Points, in no order, along strands that fork, close into loops and pass close to each other.
In the rows, 128 means zero.
Two points are linked if the straight distance between their rows is under 72.2. Some points are linked to none.
Nofo: [121 121 166 130 152  86 147 198 147 137 137 121 120 114  73  97 144  55
 180 136]
Kad: [134 108 126 125 109 156 128 166 144 142 135 147 137 112  92 104 100 106
 167 151]
Vis: [120 140 126 136 112 125 129  91 174 157 169 140 141 126 145 120 136 179
 107 145]
zok: [118 127 107  96 122 193 147 113  46 112  90 111  83 127 123 147 135 133
  97 128]
Mutif: [137 132 176 200 131 161 157 173 122 146 143 115 106 156 111 133 167  94
 169 172]
Nuvod: [129 155 130 153 144  58 144 186 163 135 126 150 144 120  84 124 127  63
 152 131]
Mavo: [119 135 112  72 130  88 128 167 129 126 129 141 160  80 102 121 119  80
 108 113]
mazo: [ 73 142 116 103 135  94 132 125 137 134 145  82 112 155 158 176 142 122
  73 129]
zik: [156 157 124 193 109  59  99 124 153 129 117 156 134 162 103 138  95 126
 146 140]
fibeb: [149 131 139 143 123 171 160 149 174 134 163 145 129  90  91  81 146 127
 183 170]
Fulan: [150 107 124 150  87 195 124 136 160 130 146 166 137 116 107  96  92 141
 182 160]
subam: [108 100  87 101 175 165 149  99 118  96  86 141 135 110 132 121 155 125
  71  80]
seba: [142 120 175  88 141 192 162 156  87  74 153  85  75 107 115 109 170  86
 148 135]
Sidi: [130 108 125  87 155 135 134 157  94 104 106 117 131  86  92 108 141  79
 137 129]
fudef: [132 152 120 169 117  50 109 138 166 145 134 155 136 158 112 146 105 115
 137 120]
Vab: [177 186 145 165 139 101 144 140 110  87 112 118 155 106  90 104 142 123
 123 207]
deg: [109 122 139 140  98 104  82  79 169 167 173 143 125 165 174 124 106 188
 175 120]
ges: [148 166 120 173 146 104 140 154 147 120 109 120 130 136  97 156 157 103
 120 171]
palo: [164 172 140 184 165 101 163 147 161 100 120 145 142 112  82 101 159 113
 144 174]
pufug: [169 205 118 133 126 119 173 115 114  78 102  84 116 114 161 144 165 142
  69 187]
nelid: [138  95 141 110 101  94  99 143  88 159  96 138 148 128  94 124  58 109
 139 101]
pudi: [138  90 117 128  83 166  88 110 156 104 122 180 148 159 137 119  59 140
 153  92]
nik: [122 162 179  82 136 185 210 156 115 109 151  94  73 103 133 135 183  78
 143 149]
Bekal: [106 128 134 162 131 118 103  83 156 161 176 118 126 165 178 144 134 187
 127 141]
Musa: [149  94 142 120 122  89 112 155  74 157  81 134 141 111  82 120  69  99
 163  99]
vube: [162 125 106 118 129 166 146 160 186  78 147 171 140  78 106  82 131 112
 178 138]
lovu: [106 168 115 118 143 107 164 148 150 121 112  93 122 137 124 167 166  90
  80 150]
lala: [103 144 149 146 103 185 163 153 113 157 135 114 111 141 122 153 161 110
 121 162]
Faru: [135 104 149 120 144 231 155 144  76  84 118 118  98 122 132 114 164 108
 138 130]
nifet: [145 102 114 140  74 181 100 119 167 106 128 181 148 152 124 112  66 137
 167 119]
dep: [114 177 113  90 121 153 198 123 164 132 130  90 108 111 165 150 178 122
  64 152]
Zup: [ 82 119 112  58 138  96 108 114 135 132 157  91 131 117 169 155 136 126
  94 113]
dobu: [137 121 166 191  97 192 153 156 133 176 148 137 123 144 118 120 137 131
 169 177]
Sume: [116 112  90 120 157 202 157  96  81 102  78 127  89 133 133 148 155 146
  78  91]
Suv: [133 184 114  98 104  57 126 139 192 133 171 166 150  79 137 113 128 128
 129  74]
Motog: [129  95  99 113 112 204 101 118 138 103 139 147 148 142 150 129 117 154
  94 130]
Sodi: [107 168 108 141 140 112 140 116 125 106 141  77  94 163 184 195 150 138
  81 151]
Gev: [114 121 157 127 102 211 151 156  91 145 142 118 113 124 123 136 152 109
 142 165]
rap: [111 125 118 113 109 114 124 151 152 157 143 139 147 118 103 130 116 105
 121 138]
Nif: [127 152 113 104 121 142 163 116 174 142 146 119 147  94 140 129 162 146
  84 156]
topo: [ 97 129 116  51 143  78  81 128 149 129 169 127 149 101 197 139 132 136
 134  90]
bef: [108 179 103 119 143  90 154 144 146 104 110  82 114 149 137 185 155  99
  69 151]
Fam: [148 107 108 118 157 186 149 165 181  64 131 166 144  96 117  80 145 106
 158 127]
ros: [135 121 108 123  89 190 115 109 156 145 170 143 143 123 141 125 123 177
 112 158]
Legi: [ 98  84 123  78 122 115  62 100  91 141 140 105 132 150 173 145  94 151
 124 102]
Siso: [108 146 138 125 135 102 119  59 174 133 182 143 145 125 180  93 141 208
 142 127]
pav: [160 168 162 186 166 117 179 138 163 100 130 142 139 115  87  75 167 121
 157 172]
nozeg: [151 175 120 170 144  59 150 156 174 124 120 160 148 115  87 125 137  96
 138 142]
fogo: [157 119 153 107 158 167 151 132  45 107 111  80  42 108  93 127 159 103
 163 119]
moset: [147  92 143 142  80 166 118 154 142 125 114 153 137 140  98 104  51 118
 206 135]
pes: [109 120 140 139 102  60  94 144 140 172 134 135 144 176 120 150  84 108
 130 105]
ded: [105 115 112  90 125 130 127 129  64 148  95  98 110 112  92 139 121 105
 106 127]
fige: [ 80 135 104  44 129 122 140 109 125 119 145  76 114 109 168 155 135 131
  71 123]
reg: [126 109 164 169  96 134 133 165 148 180 120 136 133 159  85 122  78 106
 185 149]
nugiz: [107 163 105 111 166  58 124 120 154 101 138  80 116 139 180 187 152 116
  89 130]
Defu: [100 132 124  81 132 156 150 136  66 129  97  94  97 105  91 134 140  97
 110 136]
bas: [148 168 150 206 116 136 137 106 126  91 132 156 154 157 104  89 112 167
 124 178]
Nufun: [143 156 114 177 112 108 100 126 101 121 140  91 112 164 159 181 131 153
 103 175]
non: [ 99 133 148 166 112 146 136 160  99 161 107 105 115 183 116 170 132  99
 114 158]
kuven: [132 143 109  94  84 101  88 104 179 119 177 170 137 107 160 115 116 164
 160  89]
fol: [170  64 163 168 150 184 129 138  69 123  80 106  95 145 105 113 128 126
 176 109]
zor: [115 114  79  78 167 131 136 108 109  81  88 131 132 101 139 138 154 117
  64  76]
Vatos: [ 84 122 127 129 149  62  84 123 137 147 151  97 126 175 173 175 126 124
 118 122]
Fazot: [115 128 147 176 114 145 134 160 133 174 123 121 131 170 106 152 125 105
 128 166]
sipem: [138 137 125 150  92 182 147  98 158 155 169 157 148 114 126 100 125 186
 123 163]
Bur: [157  90 178 136 129 162 135 143  40 138 100  73  69 125  88 124 132 104
 178 129]
pomol: [126 106  84 101 148 148 119 102  74 113  73 113  97 121 114 152 130 128
  89 100]
Toli: [ 73 152 121 106 123 126 151 133 109 139 125  86 100 161 133 172 140 112
  75 135]
rera: [144  71 129 154 171 125 148 146 123 127  83 166 120 114 102  76 122 103
 169  54]
Vez: [129  76 121 128 109 170  88 104 133 108 109 169 151 176 148 116  73 152
 125  85]
vigef: [122 127 125 145  94 117 115 103 171 166 161 148 140 143 129 127 112 160
 127 140]
bab: [119  82 121  92 130 120  59 105 119 105 122 156 141 168 183 123  88 158
 137  56]
Kis: [116 177  99 109 154  67 144 126 158  96 127  75 111 136 168 184 155 107
  68 141]
Tobud: [158 116 127 127 125 177 145 167 172 104 159 154 132  89  93  77 134 118
 193 160]
bikad: [155 141 163 142 133 194 188 145 155 132 166 120 127  80 121  92 191 132
 155 178]
dugil: [120  80 125  87 116 118  54 109 105 124 130 139 141 161 174 134  78 160
 138  84]
Latol: [128 117 167 101 134 190 160 169 105 110 154  93 100 105 109 113 172  84
 155 155]
rav: [115 142 129 146 109  51 104 146 157 158 139 152 144 159 115 147  96 104
 131 105]
gusa: [103 142 154  80 143 164 167 148  85 122 117  94  91  99  95 127 157  82
 128 141]
zod: [165  75 171 146 133 185 128 144  49 132  86  92  99 133  99 119 116 120
 178 130]
Tuga: [125 154 121 159 109  99 147 112 178 147 148 170 148 116  98 101 118 136
 141 139]
Zis: [134 156 127 182 132 107 121  95 145 128 153 127 142 159 147 135 141 179
 100 156]
gepob: [148 157 112 160 139  49  98 120 153 110 134 126 138 149 134 149 131 143
 112 144]
gomi: [ 71 134 119  83 152  81 118 118 146 138 157  85 126 131 181 167 144 122
  99 116]
duzu: [124 121 118  79 144 116 132 174 124 113 117 139 149  76  91 110 129  75
 131 129]
guzo: [ 77 116 104  70 120 126 122 104  72 137 131  75  98 132 145 161 121 140
  79 117]
fibod: [153 160 166 182 157 150 189 134 162 115 141 130 137 103 101  79 182 127
 148 176]
Tomul: [133 107 166 125 125 183 144 176 120 131 154 105 113 114 100 105 156  95
 175 163]
Fir: [106 158 148 139 172  89 116  61 160 107 160 137 152 142 193  95 146 199
 138 131]
voseg: [102 135 119 121 126  72 111 131 163 151 154 123 145 139 138 154 132 121
 105 122]
zatag: [145 144 133 151 103 201 170 111 153 150 156 152 146  96 128  97 156 178
 121 177]
Pumo: [132  75 113 143 160 163 130 118 105 120  75 151 131 131 107 108 126 117
 121  87]
Viz: [136 106 157 161  84 214 139 157 114 169 146 141 127 139 124 125 114 130
 161 170]
rozu: [104 103  93 108 168 196 164  96 106 100  84 135 113 118 128 120 164 131
  75  89]
tusi: [121  75 106 105 151 119  77  88 105 112 110 147 142 155 167 129 109 158
 103  55]
mov: [135 167 120 152 151 106 143  89 148 102 138  94 132 133 176 142 163 165
  75 156]
Sesez: [ 98 152 116 142 150 100 109 112 123 110 147  70 105 172 187 197 145 141
  97 148]
rekab: [137  76 137 158 119 169 129 136 136 101  87 173 146 151 108  92  62 118
 180  88]
ravu: [131 104 149 124 116 221 140 159  84 114 128 119 117 121 121 116 142 109
 150 151]
Vuta: [148 160 130 198 124 123 124 105 123 118 142 132 144 161 135 130 137 177
  97 170]
Lutop: [137 102 144 121 124 175 129 174 129 133 140 127 130 110  95 100 122 102
 170 158]
fip: [148 171 101  82  95  90 115 136 187 113 167 178 154  73 135 113 112 122
 133  81]
Doda: [ 93 138 123  91 133  37 106 153 120 149 139 122 145 130 130 151 123  88
  90  84]
momam: [124 150 116 128 130 114 153 122 177 145 146 125 148 110 126 137 160 134
  92 150]
Nozap: [137  92 104 120 152 155 115 139  95 101  88 149 140 115 104 111 117 107
 123 110]
ruvu: [159 158 164 203 141 156 154 165 115 119 132 118 108 148 110 143 178 101
 157 183]
Gozu: [139 186 116 130 119  39 143 137 192 133 152 171 150  93 118 118 132 113
 122  87]
Lole: [109 104  99  58 138 104  80 117 109 101 137 123 146 115 161 133 119 134
  89  85]
takel: [161 174 123 155 137  93 135 111 124  90 121 110 147 122 127 133 151 151
  82 181]
devab: [ 86  98 120  78 121 111  93 103  81 149 135  85 115 140 153 153 108 138
  96 114]
popur: [113 143 132 169 119 148 142  86 130 141 174 108 125 154 192 156 162 194
  94 154]
Vati: [157 156 128 199 106  77  98 101 139 115 121 147 138 169 107 123  96 155
 138 158]
suzad: [122 145 115  88 134  83 124  91 188 140 177 140 147  98 173 118 145 171
 117 115]
let: [125 107 139 144  74 151 112 129 156 177 145 144 138 157 111 133  70 143
 151 145]
talu: [112 116 107  79 128  85 113 129  71 145  94 106 122  97  95 140 116  97
  95 108]
Ruvik: [140  57 114 148 168 150 154 122 123 174  75 152 115 107 109 112 136 120
 153  62]
Zom: [145  83 140 149 105 169 116 149 134 100  94 160 141 149 102  97  53 115
 192 115]
Dofum: [123 112  93  70 124 158  98 109 161 104 165 124 149 112 175 139 132 162
  99 125]
neb: [101 100 149 130 107 108 111 141  89 182 100 106 134 166  96 147  90 108
 117 130]
zuki: [ 89 109 141 124 132  58  75 125 131 167 145 109 127 185 166 161 104 126
 133 110]
miren: [168 196 129 140 130 106 154 112 115  76 110  84 137 111 144 129 158 147
  68 187]
lanob: [128 160 114  88 121 164 182 125 171 133 134 102 134  87 145 134 172 124
  78 162]
vaneg: [ 96 150 133 103 135  29  92 154 149 148 156 133 141 143 156 152 124 104
 118  78]
vune: [150  89 112 115 129 119 100 123  63 147  69 116 120 117  98 147  97 119
 123 109]
Nalu: [141  65 143 160 139 202 124 134 103 120  83 146 135 159 110  99  92 131
 152 115]
fefe: [129  88 164 138  91 183 121 153  91 168 108 122 135 153 102 129  68 123
 158 150]
dabo: [ 96 151 130 115 154  24  85 143 151 144 159 129 134 147 177 158 125 121
 141  83]
taluk: [ 92 119  97  67 125 143 122  96  63 115 117  84  87 124 145 155 117 151
  70 113]
nuvun: [ 98 119 134 137 128 101  85  90 163 170 176 125 127 163 185 138 120 178
 158 128]
lofo: [139 100 159 156  84 157 127 163 148 156 128 139 129 141  88 105  67 115
 205 150]
vus: [127 105 113 121 108 224 120 138 119 111 133 137 140 131 141 135 126 142
 106 152]
vina: [126  90 173 139 108 167 129 153  66 173  97  99 125 143  94 127  94 105
 158 147]
Nuni: [135  85  77 122 156 114 109  95  98 141  75 134 111 129 134 156 132 132
  92  58]
vime: [165 100 124 137 149 169 132 122  48 135  63  89  57 126 100 157 140 107
 164 117]
Figeg: [165  82 116 140 135 109 100 123  92 135  65 160 138 133 112 134  71 130
 138  63]
mak: [126  94 147 135  84 169 114 150 121 169 125 132 140 154 105 129  75 126
 151 150]
sigol: [136 139 146 211  99 174 148 119 129 163 148 151 136 156 133 129 139 170
 120 171]
Tunid: [123 116 130 150  76 124 104 112 167 173 155 150 136 156 123 133  87 153
 145 138]
vabag: [120 165 142 169 125 162 170 151 125 136 126 115 114 143 126 162 178 107
 116 171]
Fiz: [153 100 119 126 181 166 146 125  76 102  79 109  76 110 101 127 166 100
 148 101]
riba: [138 128 164 189 124 171 157 160 143 162 149 130 120 140 101 113 145 117
 173 173]
rifu: [135 133 107 126  88 133 100 138 161  87 129 195 151 122 132 106  78 106
 154  49]
Pimi: [ 89 123 114  74 129  64 115 138  99 148 121 106 135 113 113 147 125  95
  86 100]
Zined: [153  55 123 161 173 155 149 128 116 158  66 134 101 124 105 118 141 116
 162  74]
sekuv: [121 138 128 124 114 121 124  66 175 146 180 144 145 119 156 102 134 200
 125 134]
ralo: [128  62 143 164 144 196 139 130 127 120  91 163 137 157 113  84  93 128
 159  94]
sukep: [133 169 166 107 133 190 215 145 141 121 145 105  97  94 143 136 201  89
 131 168]
gad: [126 143 140 191  94 172 154 105 128 164 160 143 138 151 155 135 153 188
  97 165]
Dum: [132 103 172 108 143 102 142 192 132 129 152 102 113 114  75  85 148  66
 186 134]
Mek: [129  92 108 127 126 148 108 132 134  97 101 188 152 136 123 101  87 113
 128  75]
Zogo: [163 102 104 120 146  81 102 152  76 130  69 149 134  93  96 128  98  96
 134  65]
ret: [132 136 103  69 141  80 119 163  91 118 103 138 147  68 100 122 120  84
 106  85]
rigeb: [122 134 143 100  75  68  80 150 122 150 132 153 145 129 121 129  54 112
 152  57]
nivi: [114 148 120 101 156  75 131  89 188 135 168 117 147 104 181 132 158 157
 108 121]
ruk: [137 164 145 203 114 111 142  94 151 102 131 167 153 152  93  84 111 160
 132 155]
bar: [117 146 141 170 129  69  89  71 155 126 152 147 128 172 168 115 120 188
 169 122]
las: [100 149 129 126 148  42  80 127 162 149 159 136 132 155 186 149 128 140
 161  93]
Kab: [164 100 105 124 133  88  96 131  82 136  71 153 137 114 111 135  81 118
 132  58]
mik: [142 155 160 130 129 195 205 144 147 131 152 113 113  83 135 117 201 113
 136 173]
mube: [116 122 105  80 110 143 112 128 149 127 154 121 143 110 149 141 128 142
  91 138]
ropa: [148 101 112 144  81 202 111 120 163 121 140 173 140 135 122 107  78 149
 161 144]
bugel: [114 161 114 113 189  56 107 102 160 109 142  88 128 134 200 176 159 133
 113 132]
mobo: [103 157 136 145 134  43  80 111 161 151 149 147 123 159 185 140 122 160
 191  90]
ras: [154  88 157 100 153 121 123 173  89  95 131  92 102 100  76  80 149  79
 175 119]
gudi: [146  76 108 109 120 116  80 111  70 142  79 124 128 132 118 147  88 140
 114  96]
teb: [151 117 100  94 152  84 111 158  74 116  81 140 133  75  98 125 120  87
 123  80]
kap: [129 160 131 135 126  73 150  79 188 118 159 159 157 114 134  88 140 169
 108 121]
Fazep: [ 95 119 160 147 111 138 133 152  80 177  95  96 117 168  97 151 117  88
 119 143]
Tovut: [132  96  74 105 147 117 101  89  79 121  79 113  94 126 134 164 125 138
  87  80]
Pof: [158 210 113 132 133 125 188 123 127  87 103  89  98 129 166 163 173 134
  69 175]
Nofu: [140 172 130 153 144  82 152  89 176  98 138 148 166 128 127  96 145 154
  88 148]
voduf: [136 107 166  93 151 141 144 154  75 105 130  77  82 100  80 103 162  76
 160 129]
zem: [113 117  82  55 152 138 128 103 111  73 102 108 127 107 154 141 143 125
  60  93]
fefov: [143 143 147 211 111 154 145 128 140 156 133 151 132 158 106 120 126 151
 138 170]
nud: [140 150 119 139 127 119 161 136 184 146 144 156 147  89  94 103 139 123
 144 155]
Lumer: [138 124 136 168  89 173 142 132 162 163 143 156 135 126  96 100 106 141
 175 165]
zop: [106 112 126  90 102  87  80 128 144 158 159 135 142 148 155 138  96 143
 138 103]
gid: [131 123  89  48 143 122 113 134 154  79 139 140 161  88 167 127 136 121
  77  86]
Tov: [117 171 137 132 119  57 129  80 182 122 167 163 146 113 159  93 143 175
 144  91]
relop: [132 153 133 185 117 110 147 102 170 136 140 160 144 141 105 101 127 157
 122 154]
vubi: [111 143 133 165 145 123 119  80 151 136 170 114 131 150 181 138 154 192
 106 148]
big: [ 89 103 146 100 116  77  75 129 128 174 154 120 140 166 165 149  94 135
 138  99]
Duta: [113 142 131 125 137  69 138 190 149 151 126 149 145 111  79 121 114  60
 152 116]
Soder: [164  57 145 173 171 171 139 134  96 134  71 114 102 141 106 112 135 125
 172  89]
dedor: [140 103 119 107 171 159 136 142  81  92  87 111 103 102  93 110 156  92
 140 115]
Bimer: [125  79 126  95 110  88  74 113  75 160 104 111 135 141 131 144  77 136
 115  90]
fofi: [121  72 109 129 135 173 101  98 112 116  99 153 146 162 140 122  98 150
  99  90]
Kelag: [123  92 153 122 119 152 125 146  58 165  91  95 114 126  86 125 107 100
 145 142]
fisi: [120 136 141 129 134 150 159 163 153 152 136 121 130 108  99 123 155  95
 140 170]
rovuk: [ 79 162 120  78 123 143 178 132 112 133 121  88  97 143 143 167 147 113
  67 141]
dit: [115 144 133 182 101 167 162 101 123 149 165 125 127 150 175 157 167 186
  82 164]
sopo: [112 158 171  72 148 164 194 152  96 108 138  84  79 105 108 125 173  70
 137 141]
Doga: [106 153 121 124 188  63  96  97 162 130 152 109 133 132 209 162 156 149
 138 126]
bafip: [137 175 116 142 131  51 147 140 186 131 140 167 150 102 104 118 136 107
 119 117]
Dok: [140 149  99 103  79 116  89 114 183  94 166 186 142 106 160 112 109 150
 158  72]
ditak: [153  71 117 146 133 116 103 102 102 141  67 163 138 152 126 141  76 146
 128  50]
Lum: [124 120 157 181 114 134 133 163 139 175 119 132 136 166  93 136 101 101
 159 159]
kisif: [ 90 179 120  62 118 156 200 131 132 128 124  89  92 127 153 161 155 118
  65 143]
tema: [163 102 134 132 161 174 142 128  55 112  86  92  47 122 105 140 157 105
 159 108]
Denet: [133 123 113 118  94 211 133 133 142 136 152 139 142 108 137 132 138 152
 110 163]
danad: [167  85 114 142 152 147 119 129  66 138  54  97  81 122 100 156 125 112
 153 111]
fipu: [117 112 109  89 104 133 106 137 132 134 140 136 150 118 123 133 108 119
 104 132]
riten: [140 137 152 209  98 148 148 123 161 168 137 158 130 151  93 105 106 143
 169 166]
Neseb: [122 116 127 119 105 122 120 161 143 155 133 148 144 119  92 122  89  98
 152 136]
sar: [165 165 149 208 137 141 143 150 110 118 120 126 118 141 101 135 161 122
 145 193]
Guzos: [120  66 109 146 152 171 133 106 114 134  83 157 139 147 122 109 116 135
 111  77]
dudav: [128 149 145 186 110  83 102  70 156 122 148 150 134 175 139 107 111 188
 145 131]
fonu: [147 144 152 156 133 171 181 138 167 141 158 136 131  88  97  83 166 134
 161 172]
gevu: [ 86 145 129 103 177  80  96  94 168 152 163 122 137 122 209 148 156 160
 158 120]
pido: [ 97 125  91  36 134 137 126 107 117  88 133  86 121 107 171 149 130 134
  65 111]
seko: [104 150 116 111 132 109 154 141 162 141 133 111 136 120 120 150 159 102
  86 149]
bafeg: [158 168 114 162 143  72 116 116 146  96 129 122 146 133 126 134 137 151
  98 166]
nudiv: [120 163 124 134 124  48 113 107 182 142 166 159 142 129 148 127 132 152
 138  97]
vuris: [138 125 170  99 153 143 157 143  55 119 128  70  51 107  80 123 160  81
 159 125]
tizap: [146 129 115  99 128 205 153 152 154  98 137 133 145  84 128 116 158 117
 130 163]
mar: [122  91  98  85 134 107  76 110  92 108 114 131 140 128 151 136 110 137
  95  76]
perik: [140 135 101  95 100 117 103 152 150  98 139 183 152 102 122 110  86 108
 137  78]
Mufa: [ 99 149 141 154 138  62  85  87 161 145 149 147 128 160 190 125 125 178
 193 108]
zez: [165 177 146 188 104 126 120 122  79 104 128 126 146 138 104 117 123 163
 110 204]
vasep: [119 101  93  96 119 194  99 107 149  93 153 135 145 139 174 139 130 163
  88 122]
Ronu: [107 138 156 111 130 151 159 132  33 166  95  89  61 132  88 148 138  93
 136 133]
vib: [121 114  95  56 148 105  98 122 129  79 131 140 155 102 166 131 133 124
  79  72]
Sonev: [147  69 132 150 126 185 112 122  93 127  77 139 141 154 112 119  76 138
 133 111]
konog: [ 91 152 162 116 129 153 175 143  44 151 104  98  71 153  98 152 147  90
 126 138]
rofes: [136 161 121 150 145  45 106 101 170 114 151 147 147 143 147 127 134 157
 124 120]
Vepas: [170 181 132 178 152  93 147 134 140  91 110 140 150 117  88 106 145 125
 121 182]
bepur: [121 121 140 108 133  76 127 188 106 149 114 140 138  96  77 103 103  60
 163 105]
besa: [131 167 134 170 127 163 181 129 139 135 130 120 127 129 131 144 184 132
 100 172]
Dide: [111 119  95  80 130 171 134 109  62 106  93 103  98 123 127 148 132 139
  80 119]
Vataz: [139 166 135 148 166  90 116  76 138  93 149 100 147 138 187 129 148 179
  97 157]
gupar: [140 150  99  94  98 109 117 148 174 117 153 178 152  84 119 113 103 114
 141 103]
zepup: [135 112 150  98 157 211 158 140  81  72 118 103  92 113 117 113 170  96
 140 130]
dob: [135 160 151 170 115 182 196 105 141 138 146 146 151 111 141 102 176 175
  96 173]
rotu: [141 167 143 174 135 158 183 113 152 130 134 134 146 116 128 109 174 155
  96 174]
fodun: [132 190 105 132 137 114 165 114 131  92 125  77  91 144 178 182 159 144
  68 158]
bofo: [118 127 112  82 106 106  83 107 171 136 180 147 136 118 179 122 118 170
 156 107]
fiva: [113 125 136  90  85  73  76 138 126 154 147 154 140 143 142 132  70 126
 148  71]
kugot: [122  89 139 100  97  94  86 128  91 165 112 127 147 147 117 134  63 130
 130 103]
rak: [132  90 116 111 130 161 108 149 102 115 104 139 143 116  98 110 106 105
 134 129]
pevad: [134 101 143 116 124  90 115 182  93 147  99 142 137 104  78 100  78  80
 175 105]
rur: [152 164 146 206 112 138 128 108 112 105 132 144 150 158 121 108 128 177
 107 182]
Ler: [129 106 155 121 134 147 140 139  43 158  88  86  83 118  85 131 133  95
 156 135]
geto: [147 116 115 111 158 217 149 158 164  74 131 146 141  95 129 101 160 110
 138 146]
topig: [162 137 103 109 121 151 153 145 190 100 142 177 150  60 103  84 131 122
 158 141]
Sil: [172 170 139 205 120 136 131 142  93 113 118 124 129 142 108 140 149 138
 130 205]
mesod: [151  82 174 111 135 130 120 181 107 119 140  94 110 123  77  76 130  85
 189 132]
Vor: [143 151 139 197 109  84  97  86 145 118 139 146 139 179 126 119 100 174
 135 145]
Nepof: [120 161 115 129 148 102 158  92 172 125 147  92 133 121 180 143 170 158
  72 146]
Pasim: [107 123 114  63 128  97  77 121 156 127 174 138 143 111 201 134 125 157
 145  99]
nodo: [160  85  97 132 149 124 108 123  67 138  51 115 101 114  99 157 113 111
 137 101]
Ruz: [105 105 146 142 101  84 103 146 130 180 117 125 140 180 106 153  79 105
 126 121]
Daz: [ 89 131 125 139 152  79  82 119 124 132 144  82 111 184 180 194 129 128
 116 134]
Vali: [147 150 112 122 112 128 160 130 189 124 147 172 151  67  94  81 128 128
 157 143]
nuku: [133 134 104 119  77 134  86 121 174  84 141 198 148 127 153 112  86 127
 152  51]
metul: [117 155 118 107 158  91 145  83 183 130 154  95 142 111 194 135 169 161
  89 134]
rumib: [127 128 118  92 110  75 102 166 104 145 121 156 150 102 101 118  81  87
 129  80]
kimu: [130 112 102 123 144 209 153 103  55 112  73 123  72 139 132 154 149 139
 106 106]
lom: [124 159 143 149 173  84 111  73 143  92 151 116 151 147 188 113 141 190
 122 148]

A piece is two or more points that can be reached from each other along the links. Count, over all rows, the pieces, the separate loops (a circle has one, a figure eight two, a Y none), the forks (points with three links) and the tips (points with one).
pieces | 6
loops | 1
forks | 7
tips | 17

A fork is a point with three links, a tip a point with one. Leave the first point through the second and follow the links. Name the first fork or tip that comes.
fefov; sigol | vubi
sekuv; Vis | Ler
takel; miren | rigeb
neb; Fazep | Sonev
fonu; fibod | Vab
Toli; mazo | Dide
topig; Vali | rur
vaneg; Doda | fonu

How many points has the smallest loop of links through each point below? Write - if it is on no loop.
Soder | -
gudi | -
bar | -

Name the points in between on the shortest way along the links from the first point to the second, in order.
Kelag; vigef | vina > fefe > mak > let > Tunid
rav; Vor | fudef > zik > Vati
fefe; Vataz | mak > let > Tunid > vigef > Vis > sekuv > Siso > Fir > lom
fonu; ded | bikad > mik > sukep > nik > sopo > gusa > Defu
